Points on a hilly landscape, in no order, each with its height.
A ball rolls from a point to whichever of its 2 nearest points has the largest drop for the distance, and stops where none of them is lower. Distance is the straight distance between rows; heights are no part of it.
z73 h=3.53: [-17  33  19  33  -8 -34  31  25 -17  11  -4  37 -19 -16 -22   7 -11 -19
  37   6]
z6 h=3.17: [  8   9 -34  -2  18 -48  59  62  -3  25 -99  32 -19  36  28 -43   9 -39
  13  -3]
z845 h=2.90: [  3  12  21  57 -43 -21  50  -2 -14  42 -41  44  -5  15 -58   0 -36 -23
  10 -18]
z574 h=3.79: [-10 -19  21  -5   5  29 -72 -39  53  -8  82 -21  29  -1  12  48   7  22
   9 -16]
z866 h=3.97: [ 15 -11  20  16 -73 -13  -7 -18  27  21 -25  27 -22  25 -51   5 -17 -53
 -11   7]
z917 h=4.53: [ 34  18   6 -64 -22 -22 -37   3  90  18 -30   3   5  47  26 -14   5 -38
 -24  52]
z640 h=5.33: [ -2  21  31 -57   8  25 -67  -6  16   7  21  -9  21   1  14  -7 -24  48
 -29  14]
z161 h=1.87: [-26  -7 -26  75  11  25  59  11 -81   0  13  35   9 -57 -11 -20  37  19
  45 -83]
z621 h=1.83: [-26  17 -22   7  42  67 -70 -30  33 -26  63 -31  20 -29  25  20  11  46
  -2 -52]
z513 h=2.33: [  9   6  23  84  -7   7  35 -23 -37  17 -28  39  17   1 -48   1 -36 -21
  11 -13]
z394 h=5.23: [ -5 -33 -25 -77  44 -38   1  73 -42  32 -18   1  -8  13  55 -18  48  24
 -11  -3]
z501 h=5.10: [-15  18   8  35 -37  35  -7 -15 -12 -28  -7   6  10  21 -24   1 -49  -6
 -18  29]
z681 h=3.54: [  4   9   7  27   0  -2 -35 -52   1 -16  48 -32 -26 -38 -12  21 -20  -8
  20 -12]
z541 h=1.92: [ 49   2  19 -10  19 -14  -7 -28  24 -12  -2   3   9  11   5   3 -16 -31
 -13  59]
z673 h=2.64: [ -1  27  20  38 -39  56 -12 -57  24 -55  52  -8  -3  -9 -25  17  -7 -10
  23  -2]
z36 h=3.12: [-17 -15 -22  15  27  10  23   1 -32  10   8 -11 -13 -41  -4  34  12   8
  17 -22]
z960 h=2.13: [-31  10 -21  76  14   8  35   1 -44  -6  13  33 -18 -46 -31   4  18  -2
  33 -75]
z888 h=1.65: [-21   5  14 -26  37   0   3 -15 -13  -6  32 -29  10 -23  13  11  15  65
  -6  14]
z372 h=3.07: [-14  23   7  56 -22  67 -36 -67  48 -62  79 -26   6 -19  -1  -1  15  14
  32 -17]
z503 h=2.41: [-15 -11  10  65  19  19 -14  -9 -30   4   5  -3  -1 -55 -36  -5  -1  18
  42 -31]
z843 h=1.95: [  8   1   2   5 -10 -47   5  42  31  36 -91   4 -16  47  27 -48  -5 -37
  27  30]
z330 h=4.64: [ 16  -7  20 -47   6 -49 -43  -7  41  30 -18   0 -16  19   3 -11  11  -8
 -30  27]
z447 h=5.22: [-11  11   9 -27   6  14 -46   8 -10  20  -3   2  18 -27   4 -24 -12  38
 -35  30]
z121 h=2.19: [-13  45  17  27  -6  58  10 -39  15 -35  43 -26 -11 -27 -11   8  25  40
  24   0]
z123 h=3.39: [ 28   3  21  35 -47 -38  24   7  16  37 -65  42 -11  41 -46 -15 -32 -52
  -6 -15]
z424 h=3.98: [ 30   0  36 -17 -30  13 -49 -67  34 -30  89  -4  20   9  19  19  -7  -5
 -13  32]
z786 h=2.76: [ 12  32 -28  11 -21 -46   7  17  34  20 -59  30 -27  31 -11 -18 -26 -58
 -34  13]
z959 h=1.42: [ 37  -2   1 -50  38  -9   2  16  33   0 -51 -32   8  38  16 -23 -11   7
 -25  42]
z867 h=4.36: [ 56   0  15 -57 -65 -14 -41 -24  77  -6  14  18   7  57  31 -17 -12 -50
 -25  58]
z804 h=6.06: [ 32  25   9  17 -11  -5  25  -6   2 -10 -20   9 -24  16 -26  18 -31 -54
   4  18]
z676 h=2.30: [-39   1 -22 -10  50  36 -47  10  13 -10  58 -18  41 -32  26  26  24  40
   1 -31]
z267 h=2.88: [-16   2 -29  26  19  -9  35   2 -19 -10  -5 -10 -16 -10 -27  42 -23 -15
   2 -19]
z67 h=1.09: [ -4 -27 -20 -47  32   2  11  33   0   5 -28 -29  20  20  22   5   2  26
 -27  21]
z272 h=4.97: [-20  -2 -13 -67  36 -39   1  47 -36  37 -18  10 -27 -19  28  -4  30  13
  -9  -6]
z416 h=1.97: [  1   0  -1  -5 -12 -31  20  29  19  13 -38 -30 -19  35  19  17 -26 -14
  22  29]
z914 h=1.90: [-18  28  11  -1  16  36   6 -38  -6 -37  33 -22  12  -2 -11   3   1  51
  -6  18]
z70 h=4.08: [ -9 -21  15  -4  10  15 -32 -38  37  -6  47 -19  14  -7 -14  40  10   6
  -1   8]
z705 h=0.80: [-24 -29 -10  52  31  17  35  -8 -66 -22  24  -3   6 -64  -4 -34  62  44
  41 -58]
z895 h=1.25: [-12  15   0  73 -12  10  71 -17 -33  20 -10  46 -11 -30 -57  15  19   0
  28 -59]
z770 h=4.43: [-44  14   1  11   2 -32 -16  14 -32  15   7  20  -8 -11   2  -9   6  20
  -7  20]
z939 h=4.61: [ -5 -52 -42  -1  35  21  22  33 -70 -19  56 -16  12 -78  37 -26  67  40
  45 -73]
z938 h=0.46: [-23 -21 -44 -27  26   3  34  48 -39  -3  -6 -28  12 -23  18   0   9  39
 -12 -11]
z87 h=2.10: [-10 -57 -29 -44  27 -19  -9  38 -35  36  38 -18  18 -42  44  -3  40  61
   4 -42]
z814 h=4.88: [-15   7 -25  34 -26  37 -13 -12  -7   3 -10   2   4 -10 -25  11 -20   7
 -32  11]
z392 h=1.31: [-46 -14 -38  -6  19  20  41  54 -64 -20   9 -18   0 -36  14  -1  29  26
  25 -34]
z76 h=4.18: [ 35   0  32 -46 -50   0 -45 -37  41 -15  52  -1  19  45  30   8 -10 -15
 -12  63]
z884 h=5.50: [ -2 -30 -42 -51  36 -42  15  65 -29  21 -62  20   2  13  50 -40  39 -10
 -31  16]
z920 h=3.10: [-27  -8  20 -52  47  16 -68  14  32  26  58  -7  43   3  28  55  10  64
 -14 -43]
z973 h=6.20: [ 31  19  26 -10  -1 -18  25   5  20 -15 -51   6 -41  55 -22  12 -14 -64
  -5  32]
z211 h=5.43: [ 11  13  28 -74   5   7 -61  11  43  20 -23 -11  17  28  38 -10 -31  21
 -34  33]
z366 h=1.96: [ 57  25  11 -18 -36 -34  -4 -20  45  -8 -50  13 -25  71  27 -40 -35 -58
 -21  50]
z459 h=2.66: [  1  10  -2  17 -14 -39  51  45   1  28 -97  24 -19  54  -1 -33  -8 -23
  17   6]
z768 h=1.99: [  8 -32 -26 -19  21 -39  68  58 -61  -1 -47  -1   6 -28   9 -32  11   8
   5 -29]
z645 h=1.59: [-28 -34  -4  32  21 -10  37  10 -70  -6  -1   1   0 -52 -15 -30  36  47
  10 -38]
z221 h=3.45: [-10  11  33 -50  25  28 -68 -37  43  13  67 -19  30  20  32  51   4  51
 -17 -16]
z472 h=2.14: [ 16  -2  15 -11   0   4  -6 -18  28  -7  19  22  30  24  -5  28   6  -7
 -17  67]
z931 h=2.32: [-11 -21 -13  16  31 -25  57  30 -71   5 -26  20   1 -26 -33 -33   9  11
  -7 -32]
z890 h=1.66: [ 36   1  -5 -23   0 -37  -5 -10  33  -9 -35 -11  -2  47  22 -21 -41 -24
 -21  52]
z68 h=3.06: [  0  22   6  49 -17  36  10 -33  -1 -32  30 -14 -18 -13 -29  16 -33 -21
  20 -21]
z662 h=1.84: [-29 -13  -1  78   8  60 -34 -27  -8 -24  25 -17   7 -40 -24  -3  14  11
  39 -33]
z545 h=5.08: [-12  13 -28  14  11  26 -15  -6 -29  12 -24  -2  21 -36  -1  -1 -17  27
 -33  17]
z100 h=5.53: [ 35  -7  15 -21 -86  29 -28 -58   3 -41  52   9  -8  36  -5   7 -20 -62
 -32  28]
z196 h=2.92: [-25  16 -11  39  -3 -23  63  59 -46   3 -20  25  -5  -3 -24   9 -21 -19
  38 -42]
z932 h=4.73: [-28  11   6 -36  22 -24 -29  41 -12  24 -16   7 -24   2  15  -4  20   9
  -3  28]
z589 h=5.88: [ 57  30  26  15 -47  16  25 -50  -4 -14 -12  35 -23  15 -31  17 -48 -63
 -14  14]
z344 h=5.70: [ 59  20  12  -3 -86  11   9 -50  13 -27  18  33 -22  37 -12   9 -41 -87
 -28  30]
z163 h=0.91: [-40 -33 -11 -10  31  -6 -10  11 -23  11  37 -48  15 -30  22  -4  27  71
  11 -32]
z876 h=2.21: [-45   3 -21  20   8   2  53  66 -56 -24  -5   1  -6 -36 -18   2   7  -9
  35 -57]
z139 h=4.38: [ 34   6  18 -15 -53   7 -26 -33  34  13 -13  16  -1   8 -36  -2  -6 -32
 -30  39]
z921 h=3.44: [ 19   7   8  31 -44  66 -45 -94  46 -68 105 -17   8   2   8  12  32  -6
  14 -10]
z181 h=1.21: [  4  -3 -14 -24   4 -55  -2  39  26  38 -51  -9 -14  40  38 -27   4  -1
  18  30]
z499 h=1.23: [ -2 -11 -37 -21   8 -17  54  45 -19  18 -41 -22   1 -24  -2   3  12   3
   7  -3]
z949 h=2.71: [-29  -9   2 -50  38  16 -46  32  14   8  36 -11  26  -9  22  28  20  32
 -24 -13]
z152 h=3.69: [ -4 -10  15   0  -7   5  21  14  -1  26 -40   7 -16 -14 -31  21  25   4
  10  21]
z781 h=2.49: [-11  -7 -13  -1  17 -23  12   4   7 -10   5 -38 -15   5   0  21 -31 -10
   3   8]
z636 h=4.62: [  0 -11  -9  -4 -21   2 -13  -6  16  12 -31   8   0  15 -22  -8  -9  -9
 -47  38]
z452 h=4.04: [-36  28  22  30 -29 -14 -21  -3  -6   5  17  12 -21 -16 -14   3 -21   2
  10   8]
z903 h=5.54: [ 38   1  59 -74  11  -7 -66 -31  47  15  32  -6  28  45  40  -1 -23  27
 -27  31]
z426 h=2.58: [ 19   0 -21   8  16 -31  94  51 -49  -5 -66   9  14  -5 -24 -31 -32 -17
   9 -40]
z212 h=1.20: [-41  -5   2  36  25  48 -57 -32  15 -41  50 -35  -4 -26  -7   2  17  32
  15 -34]
z875 h=5.34: [ 11  -2  17  24 -60  38 -27 -51  12 -25  39   8  18  22  -8  20 -29 -19
 -21  37]
z12 h=2.28: [ 33  24  -8   4 -15 -41   8  -4  53   1 -84  26 -20  77  12 -56 -14 -65
 -26  26]
z106 h=3.64: [ -1 -38 -10   7  64   7  -8   1 -34   8  39 -23  -2 -53  15  30  34  19
  31 -27]
z682 h=3.22: [  9  -6  -2  -9 -15 -11  38  16   7  35 -79  14 -25  29  -5  -9   9   5
 -12  29]
z828 h=2.95: [ 17  24 -15  16   5 -37  54  26 -14   1 -53  12   1   2 -18 -18 -35 -21
  -6 -12]
z175 h=3.74: [  5   2  17  -8 -24  48 -61 -69  58 -40 107 -15  31   6  12  39  11  -1
  -4  -4]
z460 h=4.37: [ 16 -17  28 -43  -6 -14 -45 -19  52  27  26 -22   1   1 -12  10   2  12
  -8  26]
z670 h=3.73: [ 17 -13 -35  -6   1 -57  95  70 -46  21 -90  33 -16  32  16 -49  12 -26
   3 -39]
z532 h=4.14: [-23 -41 -26  17  55  29  13  18 -40 -10  46 -32  -1 -56  28  12  67  32
  58 -52]

Where does a ball stop that starts at each point below?
z804 -> z814
z221 -> z212
z394 -> z938
z636 -> z895
z884 -> z938
z532 -> z181
